Each row is a point on a landscape with many valleys, with its height.
From any point a ball rolls to the lowest of the 2 points nearest to it. It stops when none of these is lower. Distance is the straight distance between rows; heights are no part of it.
j584 (h 438): [  5  25   8 -13 -15 -31  -8 -12   7  -3  22   6  13   5   9  -1  -9   7
   2  16   6  17  16  11  -1   6  -5  -6 -39  -8 -18  10 -19 -36 -32 -12
   7 -16  27 -14   2  -2 -20  18  -5 -26 -12  41  -4  -6]
j203 (h 350): [ -8   7   1 -15  24  -4  -9 -42  17  -3   9 -43  -1 -25  36  33  42  26
 -16  20   7 -10   6  24  -3   6  -2   1   2  32  15  -3   5  38   2   2
  -7 -18 -20  31  -7  15  15 -21   7 -37 -16 -32  -8  16]
j122 (h 459): [ 34 -30  -3  -2  13  10  18  59 -20   5  13  14  -8   9 -17 -39 -11  -9
  -5   7  -8   9   9   6  -9  -3 -31  10 -12   9   2 -18  12 -24  18   7
  13  14  19 -40  -5  18 -16  -6 -10  26   3  24  21  28]
j823 (h 136): [ 26   1  13  17 -44  -6   4  34  14  -3  -1  27  11  35 -33  -8 -18 -33
  18 -13  -3   8   4  -7  -3   8   1  -8 -20 -48  11  10 -11  -7  -1  -4
  -2  24   2 -35  12 -27   4  20 -14  18   4  34 -18   0]
j50 (h 741): [-12  37   8   7  25  23 -17   8  -4  11 -24  16  14 -30  12   1 -17  14
 -10   7  -1  11  -5  12  34   4 -24  13  35 -13  13  32 -20  35  34 -21
  13  23 -15  25  35   5  -4 -13  15  17   8 -49  -3  26]
j905 (h 326): [ 37 -35  -5  -7   7  12  34  -9   2 -14   5 -14 -33   8 -37 -27   8 -36
  -4   5  -8   5 -15 -33 -24  -3   0 -15  23  34 -26  -4  30  -4  29   6
   8  20 -20  14  -5  17  18 -28  11  29   0  28  10   5]
j954 (h 424): [ 23 -22  -7  -2  33  -7  22  27  -6  12   0   3  -4  -8   4  -4   0   2
   5   0   7 -11  10  20   0  10 -15  23 -12  18   2 -15  11 -17  -1  -5
  24   9  20 -50 -14   8 -19  -9   3  -7 -22  22  12  17]
j563 (h 318): [-10   8  -4  -4  -9   0   0 -18   0 -21  21   4  22   8 -23   6 -11 -44
  21 -11   6  16   4  -4  -9 -11  -3 -13  -1  14   1  33  -3 -14  17  10
  25   2  -1 -17  14 -17   8   0   3   1 -21  32   2 -37]
j675 (h 719): [ -4   0  -5 -16  21  45  -8  20 -35   4 -23  24  12 -13  15 -28 -20   2
 -26  13 -17  10   0  -5  43 -32   4  -4  36  19  -4   2  -2  23  47 -13
   9  19  -3  47  -1  17 -22 -19  18   4   2 -45  -3  21]
j307 (h 236): [ 29  21   9  14 -31 -18  10   5  -3  21   3  19  15  -4 -17  -4   4   3
   6  -2   7  -6 -10 -12   1  17   9  22 -31 -21  -3   3 -25   1 -24  -3
 -12 -10  19 -32  -8 -12   2  14   7  14  10  21 -14   2]
j542 (h 553): [-33  -9  16  -1  -5 -22 -31  18   2   9 -17  -4   7  25  13  10   3 -18
   8 -23   8   4  24 -13 -15 -19  10 -12   9 -30   1  13  -5  18  12 -21
 -10  24 -16  22  -2   9 -14   2  -8   2  10  -1 -15   8]
j650 (h 655): [ -9 -38  -6  22  28   8   8  27 -10   3 -24 -14  24   2 -12 -13 -12  16
  -4  -4 -26 -17  10   9  -1  -8 -10   3  44  11  -2   7  29 -18  -4  16
   1  -9 -19   2  -4   8 -21 -11   4   1  24   5  25  -5]
j717 (h 358): [ 12  10  -3  -1  -4 -31  18 -18   7   3  -4  -9  -7   3  -7   9 -17 -30
  25 -10 -12   7  22   3 -14   8 -18 -15 -12  -5  -1 -12  13 -16   2 -13
  34  42  21 -26  11 -23  18  -4   2  -2 -30  38 -13   8]
j552 (h 428): [ 33 -10   4  -6 -23  -1 -18  -7  25 -22  24  -2 -42  -1 -31 -16  11   4
 -10  12 -17 -17 -36  11 -11  11   6   8 -28  -1  -8 -29   2  12  -7  19
 -41  -8 -20  -1 -13 -12  11  26 -20  13 -17  15  19  -4]
j519 (h 263): [  7 -11  12   6 -27 -37  29  -1  -1  23  19  -6  -4   0  -5  14   2 -18
  35 -21  16 -12  16   5 -22  14  18  -1 -34  20 -32 -14  -7 -27 -30 -10
  10  10  57 -37 -16 -27   6  20  -4 -21 -25  45 -13  -8]
j627 (h 691): [-13 -21 -23 -21  49  37  -3  30 -26  12  -2   1  -6  -6  24  -1   4  24
 -23   8   0  -1  28   3  -1 -10 -13  -2  24  33  13   0  11  24   2  19
   3 -12 -22  21 -25  17 -34 -13  -8 -20  30 -11   7   8]
j238 (h 274): [ 12   3   5  -3  19   7 -16  20 -28  14 -18  27   1 -10  -4   3   5  35
   0  18  29 -48 -20  -5  29  -8  20  43  10   9  12  13 -11   9 -24   5
  -4 -13  -3 -28  11  -7 -58   2   9 -38  -3 -13  -4 -11]
j811 (h 566): [ 27 -24   4   4 -20  27 -23  25 -21  -5   8  47   3   9 -22 -17   4  -2
 -13   9 -14 -20 -27   3  17 -13  27  27 -13   1   4 -34   3  21  12   7
 -20   1  -7 -27   0 -13 -10  15   5  11 -20   0  13 -13]
j449 (h 458): [  8  12   2   6 -22 -20 -16 -11   2 -11  20   2 -27  -9  -8  -3  13  19
   0   0  11   0 -25  12 -12  27   3  19 -12 -14   6 -19 -13  29 -22  10
 -24 -23  -9   7  -1  16  15  38 -16  13  -3  -6   8  -2]
j798 (h 264): [-35  14  -1  -8  -2 -14 -26 -18 -13 -21  17  -1  -8 -18  20  -1  -5   9
  -8   0  24   4   9   5 -20 -22   5  -5   1  27   3  10   9   0  -4  18
   4 -35  14  12   6  27   5  21  -6  -4 -24 -10  22 -33]
j508 (h 296): [ -5   0  18 -27 -10 -27 -20 -11 -13 -19  22 -16 -33 -12  10  17  24  -5
 -10   6  44  -9  -9   5 -36 -17  21 -10  15  31  17   4   9  30  -4  31
 -18 -28  -7   4   4   4  -4  27  -3 -11 -47  -5  11 -47]
j216 (h 394): [-13  12  18  -5  11  -6   2 -45  22  -1  -1 -30  -5 -19  27  30  25  30
   6  29   1   2  -8  19   7  38  -5  -8  -2   1  -3 -18 -10  21 -23   0
 -17  -3 -13  33   2   7  12 -14   5 -26  12 -35 -12  40]
j78 (h 87): [-10  -9  -5  18  27  -5  18 -11  -7  13 -15 -22  21 -18   0  15  29  22
   8  -5  14 -15  -3  -9 -15  -1  24  11  42  27  23  19  21  13  -9   9
   1 -24 -15   9 -13  -5 -12  -7  17  -9  -3 -16   7 -32]
j984 (h 444): [ -2 -26 -26  -7  -4  -5  10 -22  17  -4  32 -13  -9  21 -15   2  -7   9
   6 -11 -15   8  19  24   0 -14   4   8 -25  25 -47 -24  13 -38 -13  -1
  24 -19  25   1 -16   4   7  13 -15 -23  14  39  32 -15]
j164 (h 519): [  6   6  -4  36 -11   2  25  -4  -8   3 -17   4  36   1 -24 -19 -17 -13
   3 -37 -17  13   1 -22  -9   4   4  -4   2 -25  -3   5   6 -16  -2   3
  -7 -11  19 -18   5 -17  28   7  14  32   8  17   8  -2]
j460 (h 216): [ 40  -8   7   4 -24  18   9  20  19   0  19  14  21  19 -35  -3  -6 -32
  11 -13  -6  20 -10  -6   5  12 -31 -11 -21 -18  25  28  -7 -24  13  18
  -4  -4 -12 -47  12 -22  15   0 -20  36  14  46  -3  -8]
j838 (h 223): [ 27 -19   7  13 -45 -10  39  31  20   3   2  -1   0  40 -35  13  -1 -30
  29 -23   4  13  10  -8 -38  26  -7 -17 -20 -36   7  -6 -12 -13 -11   2
   2   3   6 -22 -10 -30  16  17 -30   3  11  47 -11   6]
j305 (h 429): [ 22  -1  -2   7 -20  -7  23 -48  41  -6  -1 -29   7   3 -38  -1  28 -33
   4 -26 -21   4 -23 -14 -15  28  -1 -23  -3 -15  -6   4   7  19  13  12
 -31  10 -35  15 -18 -21  42   8 -11  28  -2  16 -17  -6]
j242 (h 468): [ 16  18  17 -14   6 -37   9   3 -14  12  20  -9 -14 -11  12  -2  -1   2
   6  10  29   3  20   6 -17  -5 -20   7 -23  18 -10  20 -18 -38  -8  -8
   9  -9  48 -32   7  16 -22   3   7 -16 -34  35  -7   9]
j81 (h 181): [ -8   9 -13  17  38  -1   1   5 -16   4 -15 -20   2 -22   3  26   1  22
   0   7  12 -24  15  11 -19 -16 -11  12  31  33  28  24  21  -8   4   9
  16 -18  -9 -13  12  13 -17 -22  11 -24 -35   0  19 -21]
j468 (h 403): [ 21  33  -3  -7  -9 -39  16 -23  22  -3  -3 -15  -6 -11   0  29  -2 -14
  12   7  14  -5  15   3  -4  11   4  -2 -26  -3  23   1   0  -2 -20  -1
  23  12  25 -49   8 -37  15   8   1 -16 -26  32  -8 -12]
j13 (h 393): [ 11   2   6 -13 -28 -32 -10 -26  16 -17  23 -14 -47  -1  -5 -18  19   3
  -9  10  -3  -4 -15  22 -12   3  33   2 -32  15 -32 -12  10  13 -11  20
 -34 -10  11  -3 -11  -5  17  19 -16 -16 -41  15  16  -8]
j280 (h 404): [ 14  -6 -10 -35  25 -12  31 -17  -5  -5  -2 -15 -19   9  -7  17  20 -20
  21  -1  21   6   4 -13 -33  12  -7   6   4  19  -1   7 -11  17  22  -7
  39  21 -25 -10  -5  11 -13 -18   8  -7 -15   9 -19   3]
j314 (h 605): [-17  10  -4  -5 -16  30 -20 -23   4 -19   4  27   4  14  -3   4 -16  -1
 -10  -7 -26   9 -23   2  20 -10  16  -7   3 -12   0 -19  -5  22  19   5
  -5  -3 -37  39  -7 -10  26  21   1   6  10 -27   3 -25]
j855 (h 491): [ 37  -1   5   6   0 -15  18 -15  25  12  16 -32  11 -22 -13 -17  26  -1
 -17 -11 -20   2 -19   0  -8  43 -12   9 -20   2  -8  -5  -3   4  -4   9
 -30 -20   2 -20 -27   6  21   1   1  28   2  27 -10  17]
j794 (h 584): [ 20 -15  -6 -14   1  44 -26  28 -25  -4  32  32  -3   0 -17 -23   6 -24
 -33  10 -23   6 -19  -3   6 -28  15   5 -27  10   3 -22  -1  18  34   8
 -11  -4  -6  -7  -9   5  14  11  -9  31 -20   4   2  -6]
j664 (h 360): [ -7 -13  27   3  -1  26 -10  43 -19  21 -26  31  35  -9  16  -8   5  20
  -9   6   4 -11  -7 -16  23 -15  -7   9  18 -13   5  22 -27  10  -3  -7
 -30   1  -4  14  12   3 -20   2  11  16  42 -30 -27  24]
j448 (h 368): [ 32 -15   5 -35  11  12  34 -14   6  -9  10 -15 -19   5  -6 -15  25 -31
 -14  17  16  -4 -26 -27 -22  13  -4 -14  19  18   5   2  10  21  23   5
   1  16 -28   4  -3  14  -9 -17   8   9  -4   7 -18   2]
j156 (h 446): [ -2  30  -9  21   5 -36  -4   1   2  18 -27   5  -2  -9   3  36  -6  10
  33  -6   6 -11  23  -6   2  10  12  15  -7 -28   5  -4  -5 -10 -30 -26
  25   7  24 -36   9 -27   7   5   1 -17  -9  13  -7  -7]
j927 (h 640): [-24  26  -1  -4 -20   6 -33 -42  14  -9  12   9  -4   3  -4  -9 -18  11
   8  -4 -18  27 -16   8  19  12   2 -10  -5 -33 -46   2 -32   7  -1 -14
  -3 -10  -7  52  18  10  18   7  -5   1  24 -14   0  18]
j80 (h 595): [-32 -11  11  -9   4  45 -22  -1  16 -16   0   0  -8   4  15  26  -8  23
   7  23 -21  -7 -20  23  27  15   0  -5   3 -16   2 -41  -5  36   7   6
  -6   6 -29  55   6   3  26  12 -14  -7  38 -51  -6  18]
j459 (h 482): [-21  34 -19   6  -4 -25  -7 -16  24   7 -22  -2  -9  -9  18  49   2  27
  30  -6  15 -14   3 -14   9   7  27  11 -11 -18  13  -7  -4   0 -33 -28
  20  -6  12 -10  10 -34   3   0  -3 -29  13 -37  -9 -13]
j75 (h 338): [ -2   6  -2  15  28   4  -9  40 -24  12 -16  30  16  -7   4  15  -9  10
   3   9  19 -16  -4  -1  21 -11  -1  31  -6  -4  39  34 -15  -7  -2  -9
  12  -1  14 -61   9  -6 -43   2  17 -18 -12   0 -14 -12]
j496 (h 481): [ 27 -19  10  16 -14   1  26  57 -23   0   9   7   6  20 -16 -40 -22 -37
   7  -5  -9  20  10   3 -11 -14 -31 -11  -1  -1  -7  22   6 -36  33   2
  14  27  42 -31  20  19  -3  -4  -4  43  -4  31   4  20]
j147 (h 276): [ 15 -38 -24  -5  15  16  31   4 -13 -17  10  -9 -45  -3 -23 -13  -2 -27
   0   9   4  -8   1 -21 -31 -15   5  -4   6  54 -32 -28  38  -2  17  10
  28  17  12   7 -26  13  13 -12   0  13 -15  14  28 -14]
j918 (h 439): [-32   4 -13  12  -5  22  -6 -11   1   0   1  19  40  -1  10   0  -1  22
  -6 -10   8  -3 -12 -20  21  -7  27  16   2   2   3 -10 -13  -4 -22  13
 -22 -39  -4  21  -5 -13   2  10  -2 -13  33 -33   2 -27]
j447 (h 249): [  3  14   4  -4  31   0  -4 -20   0  -6 -10 -31  20 -13   3  26  15   1
 -21  14  -8  -5   9   7  -4  -8 -23   2  19  15  35  14  24   4  22   0
  17  -3 -16 -15  10   3   7 -32  17  -8 -33   5  17   1]
j910 (h 401): [ -6  16  19 -15 -23 -13 -10 -22  -3   4   9  10  13  16  10 -20  -6  -4
  -2   8   6  -4  10 -11   6 -17   7 -11 -16  -7 -16  32 -22 -20 -24  -6
  -4   7  14  -6  11   1 -31   2  17  -9  -3  13 -18 -11]
j840 (h 574): [-44  -8   0  17  10  47 -26   9  14  10  -8   0   3 -15  40  27   0  32
  11   0  -9  12   2   8  26  15   1   4  -8 -21 -10 -39 -13  28  -1   2
 -21 -10   1  39  -4   4  43   5 -25   2  52 -57 -12  39]
j306 (h 503): [ -6 -21  -1  -1 -15   9  10  30 -14  -8   3   6   3  22 -15 -33 -16 -32
 -17 -20 -18  34  10  -9 -21 -20 -12 -18  -1  -8 -10   6   0  -4  36   4
  -2  17  10   6   3  28   9  11  -4  37   5   6  10  16]
j43 (h 585): [-13  20   6 -18   1 -14   7 -12 -11   5  -7 -12 -28  -9  23  -3   3  -7
 -16  17  16  -3   8 -11 -23 -17 -15 -24   8   1  28  15   2   3   3   0
  -1  23   6  13  13  26 -17 -11  33  -7 -35 -18 -12  11]
j703 (h 531): [  4   2 -27  11  -7  18  11   2  16  -9   8  11  16  12 -14 -14 -23  14
  -9   3 -34  12   3  17  38  17  -8   9 -23 -22   1 -24   1 -28 -11  -9
   6  -3  11 -19   1 -16  16 -10  -6  -3  27   5  27  -4]
j205 (h 445): [  5 -29 -18  23  11  15  42  -4  15 -21 -17 -18  10  12 -23  13  -7 -22
   0 -25  -8  -4   4 -19 -15  -7   3 -15  28  15  13 -11  37  -9  17  11
  12  -8 -20 -10 -17 -18  30 -10   1  18  14  11  26 -30]
j553 (h 443): [ 14  -7  11  -4  10 -14   9 -21  33   7  11 -44  -2 -18  11  20  40  17
  -9   9 -10   5  -9  23  -2  48 -11   5 -16  -1   6 -26  -7  18 -11   1
 -12 -22  -9   5 -20  11   4  -5 -12 -14  16   6 -12  23]
j266 (h 402): [-18 -21  11   6  14  27 -14  11  -4   8  -7  13  24   0  27   3   4  34
  -4   2  -3 -17  -9  -1  13   1   6   5  33  -5  10  -9  -8  18 -20  11
 -26 -13 -17  29 -10   4 -14   4   0  -5  35 -34  -6  -3]
j689 (h 729): [ -3  26  12   4  15  28 -11  36 -27  24 -34  31  13 -12  25 -20 -16  10
 -17  18  -5   9  -1  14  56 -30  -7  12  30   4  14  33 -16  17  54 -20
   1  36  -2  31  19  -1 -28 -26  20   5   0 -64 -15  21]
j554 (h 490): [ 11 -24  25 -25   7 -34  15  -8  -8  -2  32 -22 -15 -17   2  -5  22 -14
  10   8  33  -6  15  13 -35  -8   0  -4  -7  55 -14  23   7 -18  -9  14
   0  -5  32 -38 -13  12 -16   6   3 -13 -43  30  -8 -18]
j979 (h 622): [-40  25   5  -8  -6  19 -53 -30   4  -2  13  23  14  -5  15  -2 -11   4
   2   4  -5  16  -9  20  36 -12   1   0   7 -18 -14   1 -28  28  20 -12
   3   2 -24  54  19   9  14   5   1  -2  11 -36   2 -11]
j952 (h 635): [  0 -29   9  12   3  -7   7  27   4 -12  -4 -14  -9   9  -8  -5  -4   5
 -11   1  -2 -16 -13   6 -16   5  -9  -8  31   1  11 -17  31 -10 -10  22
 -20  -5 -13   2  -9   1 -13   2   0  15  14   4  18 -10]
j251 (h 611): [-17 -20  -5 -11 -27  53  -2  11  -3 -28  14  20 -14  18  10  10 -18   6
 -15  19  -9   3 -29   9  27 -10   8 -18  -2 -10   3 -60  -9  30  19  18
  -7  11 -28  64  -6   1  23  17 -17   8  20 -50 -12   0]
j409 (h 269): [ 15 -20  14   2 -19  11   7  25   1 -16  20  12   8  13 -33   9 -21 -53
  17   4   3  -3  -8  -5 -13  -7  -3 -14  -4  12  26  23  14 -26  13  24
   0   1 -11 -44  11 -23   6   8 -17  15   2  38   4 -25]
j361 (h 762): [  0  10   6 -18  30   3 -16   3   5  10 -10  -4 -14 -12  27  -1   1  25
   5   4   8  11   4   5  -4   9 -37   7  17  -6 -12  27 -18   0  15 -25
  22  15 -13  28  22  42 -27 -32   1  -9   7  -8 -12  49]
j473 (h 396): [  4 -39 -35  16  -4   7  61  -6   8  -7  -3 -10   4  25 -25  -2 -11 -19
  26 -49   4  -2   9 -15 -19  -2  17  -3  11  13 -12 -32  24 -23   1   7
  25  -3   4 -19 -30 -20  22   6 -11  11  27   9  16 -21]
j826 (h 356): [  1 -13  -1  -6 -26 -22  -4 -21   9 -25  26 -29 -11  11  -8 -14  17  10
  -8  -2  15 -11  -4   4  -9 -13  38   1 -11  28 -21 -10  19 -11 -21  29
 -24 -28   8  10 -26  -9  10  14 -20 -14 -17   0  20 -49]
j187 (h 324): [-16 -23  -1 -20 -13  -3   4   1  -5 -18  27  -5 -10  -1   4   0  17  12
 -17   4  36  -8  -5  -3 -13 -18  44  -9   4  39  10 -10  15  12 -20  44
 -29 -47  -9  11 -22  -7 -10  36 -28 -14  -6 -10   6 -58]
j893 (h 371): [ 32  19   5   1 -30 -32  16 -49  46  -5   1 -33   3  24 -25   8  18  -8
  12 -22 -26   4 -11  -2  -6  32   2 -13  -1 -18 -21   6   4  -2 -18   5
 -12  -5 -30   9  -7 -34  23   3 -16  -2  -9  36   0  -4]
j107 (h 385): [  2   3   5  13  29  -3  11  48 -20  25 -11   8   7 -18  10  13  -7   6
   8   2   9   4  10   2  -8   9 -32  23  -5   3  30  10  -8 -21  -2  -2
  26   0  20 -65   3  12 -14  -3   2  16   2  16  -2  13]
j366 (h 598): [ 20  -3  15 -40   4  37 -10   5  -4 -12  22  12  -6  -2  -1 -13   7 -36
 -34  27 -15  11 -27  -5  17 -10   6 -14 -20   7  20 -21  -3  28  38   0
  -7  15 -33  12  -2   8  10  -2   5  12  -4   0 -23   1]
j278 (h 307): [-18  37   2   8  26   0 -17 -44  10   5   1 -34  12 -29  29  37  18  24
 -19  25   5  -2  13  12  -1  -1 -26  -3  14  17  36  16  -1  22   4   0
   3 -13 -28  14  23  17  11 -28  23 -15 -19 -22   3  16]
j491 (h 707): [  0 -21 -16 -24  40  64 -12  30 -43   1  -9  27 -10 -15  27 -12  -9  22
 -22  22  -2  -7  -1  -4  24 -26   1   2  39  35  -3 -10   4  24  23   2
  -1  -5 -14  55 -11  11 -32 -11  10 -17  16 -34   5   2]
j924 (h 602): [ 12  15  19 -12 -18 -32   6   0   3  -7 -24 -12 -26   8  14  -1  13 -31
 -13  29   7 -22 -10  -9 -13  -1  -8 -29   5 -14  34   4  16   0   2   8
 -18  48   0 -16  13 -16 -22  -5  24 -10 -28   5 -20  11]
j932 (h 752): [ -3  15   9 -15  32  28  -8  10   0   3   2   1   0 -18  21  -5  -2  10
 -22  35  -4  16 -10  23  23  19 -45   1  10   0  12  15 -19  19  26  -7
   4   7 -25  27  17  31 -18 -18   3   3  15 -18  -4  34]
j364 (h 505): [-28   3  15  16 -19 -27 -50  25   7  17  -1   8 -16   7  13  -3  -4  13
  -4  -7 -18   9   3  21 -12   4 -11 -10  -5 -44 -14 -13  -9  -9 -14 -10
 -36  -6   2  28   5  23   3  20 -18   6  13   3   6  26]
j928 (h 315): [  9   2  19  11  -7 -45  27  -1  -4  30 -19  -9   7   3  -3  31 -14 -28
  32 -30   9  -1  32 -12 -28   9 -15  -7 -25  -1  -8   2  -5 -23  -9 -20
  29  26  51 -41   5 -26  10  12  14  -9 -23  43 -32   4]
j286 (h 664): [-19  28  -3  27 -31 -13 -14   6   9  13  -6  14  -1  -2  14 -12 -21  16
  10  -3 -20  23  -4  -1  18  10  13 -14  -4 -60 -37  -8 -24 -12 -13 -32
   1  11  13  30  15   0  32  -3 -13   5  29 -18  -7  46]
j236 (h 361): [  0  11 -17  -3 -10  -3  26 -28  13   1 -19  13  14  -1 -11  10  17 -28
  11 -27   0  10  13 -30  -4  10  22   3 -38 -18   4  -2 -17  31  15 -15
  21  18   2 -25 -14 -17  27  13   7  20  -2  -1 -30   1]
j925 (h 513): [-29  25 -12  10   2  -2 -38  -5  28   1  -5   9   4  -9  35  39   2  38
  38   8  11  -6 -11  -2  25   0  22  16   4 -25  10  -4 -22  -7 -40 -25
  -2 -14 -13  16  18 -28  -3  -2 -12 -37  36 -47  -4  -3]
j955 (h 676): [-20 -36 -15  -5  49  25   4  20 -29  19 -13  -7  12   2  10 -10   2  16
 -18  -9 -10   4  42   2 -16 -19 -23 -13  35  23 -15  17  28  -3   9   8
   7 -11 -13  26 -10  34 -26 -19  -1   7  29  10  13  12]
j520 (h 544): [  8 -17  21   5 -25  -3 -26  21 -21  -1   1  37  -6  25 -19 -31  -6  -3
  -2  16  -2 -26 -18   4  15 -14  26  12   9 -11  -4   6  13  -7 -11   2
 -13  14  -3 -11   9 -14 -41   2  14  -7 -11   4  -3 -14]
j53 (h 362): [-24  11   6 -14 -20 -11 -16 -37  -6 -17  10  -3   2  16  -7 -13 -29 -20
   9   6   2  23  14   0   6 -13  -6 -22   2   0 -14  28   3 -29   1   0
  15  15   5  20  18   5 -13 -12  12  -5 -20   7   5 -17]
j341 (h 480): [-24  12 -12  31 -16  25  24  -5 -17  -8  -9  11  45  -6  -6 -16 -22  -1
  -4 -31  -2  11  -9 -24  20  -3  12   1   6  -7  21   2  -4 -11   1   5
  -6 -32   4 -10 -11 -12  27   7  10  17  40 -22   7 -19]
j295 (h 433): [  4   7  -8 -15  24   3  -1   9 -20  -1 -24  16 -13   2  -5   4   0 -16
  13  -7  14   7   9 -14 -12 -11  -3  11  -1  -5  20  22 -12  30  31 -28
  31  39 -13 -14  16  19 -13 -11   8   7 -21 -16 -13  11]
j819 (h 308): [ 10   3  22   3 -15   8  11  23   3  27  -4  17  31  11  -1 -27   6  11
 -17   2 -10  -1  -8  -2   7  12 -16   6  -8 -29   0  11 -22   3  -9  -6
 -23  -7   6 -10  -2   8 -17  -1   7  20  33   3 -12  31]
j273 (h 569): [-39  23   8  -9  -6 -26 -37  14  -2  14 -22   6 -14   7  37   6   0 -12
   1   1  19  -5  19  -8 -16 -22  -2 -19   1 -24   9  20 -13 -11  -3 -14
  -6  28   9  17  16  13 -19  -6   6  -7 -10 -21 -23  20]
j422 (h 225): [-42  19 -21   4  10   5 -13 -10  -2  -8   0  -4  -9 -13  24  22  -5  21
  -5  -3  17 -10   5  -6 -18  -8   3 -10  25  11  26  -2   8  20 -15  13
  -1 -23  -7  35   5  15  16   1   6   0  -3 -42  26 -18]
j345 (h 573): [ -9  26  -2  33 -19  22 -16  -2   7 -13   5  17  28 -11 -14  -6 -31   4
 -16   2 -35  19 -16  25  54   6  -6   7 -10 -37   8 -12  -8 -11  10  -1
 -12  -7  -4  11  13 -19  29   3  -1  15  32 -18  14 -11]
j294 (h 400): [ -5  -8 -21   2 -18 -33  19 -25  10  -4  20 -21   3   8  -1   1  -1  22
  13 -13  12  -1  20   7  -2 -13  30   8 -14  23 -36 -10  16 -35 -30   1
  13 -19  32 -11 -17 -12  10   5 -12 -33 -18  17  21 -33]
j872 (h 167): [ -4   5 -17   7  26  26  15 -15 -11  -3  -7 -12  11 -24  10  25  11  18
 -10   6  14 -11  -3 -19 -13 -16   8  -3  43  45  36  -8  26  35  14  19
   0 -32 -35  29  -7   3  10 -19  13  -9  -3 -30  20 -24]
j621 (h 303): [ 28   8   1  -3 -32 -37  35 -14  33  -4   9 -17 -17  18 -29  12  14 -22
  19 -19  -2   2  -7 -12 -25  36   8 -18 -23 -24  -8  -7   8 -14 -19  -1
 -10   9   3 -11 -17 -28  23  12 -17  -6 -11  36 -20  -8]
j649 (h 555): [ 21 -11  -6  30  12  -9  32 -17   9   0  -5 -18  19 -12 -30 -22  -5 -18
  -6 -36 -16   4   1 -14  -4   8 -15   4   5  28 -15   5  24 -27   2  13
   8 -15  22 -17  -8   5  22  -5  12  43  -7  28  30   3]
j561 (h 527): [-33  -2   6   6 -23  -7  -7  20   6   0  -9 -10  -1  19   7 -18 -15 -14
 -13 -27 -28  29  21   8  -7 -13 -13 -36  -7 -47 -19   2  -3  -3  10  -9
 -25  10   3  39  -2  32  26  13 -13  21  15  -1   3  23]
j406 (h 487): [  5  -5 -16  -8  12  10  12  -4  -5 -17  22   2   9   5 -17 -18 -18   1
   2  -3  -7   4   6   6  18   0  -4   7 -11  18 -21  -1   9 -39  -7   4
  24 -17   6 -17   1  -4  -9  -5  -8  -3  16  18  21 -14]
j959 (h 547): [-31  -5   3  19  16  21 -49  -1  24  -1   0  -8  -8 -13  44  31  16  50
  14   9   3 -11  -9  23  29  17   7  15  -2  -9  -4 -36  -6   8 -33  -7
 -26 -20   7  29  -3  -9  17   3 -20 -32  31 -54   1  22]
j635 (h 524): [  4   3 -23  10  20   0  11 -19   3 -15   6 -24  -3 -18 -20  -8   4  10
 -17   2 -11  -4  10   4   3   0 -10  17  12  31 -23  -1  20 -23  -1  12
  15 -29   5  -2   0  14   4  -2   9  17 -11  19  44 -10]
j191 (h 301): [  9  46  -8   8 -23  -5  16 -36   5  15 -11  16  20 -11  -2  -6  12  -5
  -6 -14  11   4  -1 -32  12  11  23   6 -43 -14   3   4 -25  15 -21  -4
  -6  -8  30 -24  -2 -23  20  22  14  22   8  -3 -26 -12]
j234 (h 484): [  3  24  -6  24 -17 -39 -25  -2  -4  19 -14  10   2   3  -1   1 -25  16
  39  -9  -3   2  10  11  15  -7  17  11   4 -29 -24  11  -3 -29 -23 -35
  23  26  19 -10  19 -24 -14 -16  -3 -34 -11  12   1   9]
j157 (h 775): [ -1   0   2 -15  27  -5 -19 -10  -6  10 -18 -11 -28   3  13 -10   0  39
   4  24  17 -12   2  11   7   8 -35  11  43   2 -19  43 -10 -25 -11  -2
   4   4   2  17   5  22 -66 -42  11 -30  -2  -7  -2  26]
j356 (h 619): [  6 -10  22  -4 -16  -7   2  19   5  -4  -4 -10   2  16  17   0  11 -25
 -14   5   0 -21 -15  -5 -11  -7   3 -22   6 -17  21  -9  15   9 -12  10
 -37   5  -9  -3  -5 -11   0  11  11  11  -1   1 -17   2]
j701 (h 483): [ -9  10   9  12  -5 -31 -57   8  -6  14   4  16 -18  -9   3  -1   6  20
   5  -5   0  -1  -7  16 -13  11  11  23 -13 -24 -21   5 -21   5 -18 -12
 -12 -16   8  -2   8  26 -10  23 -12   7 -13  16   4  11]
j215 (h 405): [ -8   9 -16  -9  13   3  16  -8  11  10 -34 -10  -4   0   8  12  24 -11
   0 -19  -3   8  16 -22  -8   9  -1   4 -22 -18   6  -3 -12  40  31 -35
  14  33  -2  -9  -1  19  21  -5   2  22  -5 -12 -26  32]
j231 (h 335): [ 13 -51 -37 -10  12  23  31  10  -3  -7   1  -1 -17  22 -15  -4  -1 -25
   3 -12   3 -12  12 -14 -14  -4  30   4 -14  31  -7 -53  33   1  12  -2
  16   7   6 -13 -32 -18   9  -9 -12  -1  -5  10  10 -14]
j445 (h 616): [  6  19  11 -29  -1  26  19 -23   1  -9   7   3  15 -12  17  -2   9 -13
 -27  19  -8   2 -16 -10  24   1   0 -10  -9   2   8   4 -14  14   8  -2
   4   6 -12  12  -1  -6  11  -9  16   1  12 -20 -21  -2]
j2 (h 787): [ 13  -5   7 -16  23  -6 -11  29 -32  11  -9  18 -20   9  -1 -23 -17  15
   5  18  15  11   9  15   8  -3 -30  13  13   0  -3  40 -18 -33  10  -6
  22  18   9  -7   8  25 -59 -20  -1 -13 -12  12  -2  18]
j509 (h 518): [  1 -18   2  16   5 -21 -26  11 -21  -1 -11   8 -13  13  -9 -10  -9  10
  18   7  -2 -26   2  13   8  -9  21  12   8  -6 -25  10  15 -19 -20 -18
   9  23  18 -19   9  -5 -34 -21   6 -26 -23  -3  10 -11]

For each start below, name the point where the ball stops.
j366 -> j156
j286 -> j78
j251 -> j156
j242 -> j823
j273 -> j238
j649 -> j307
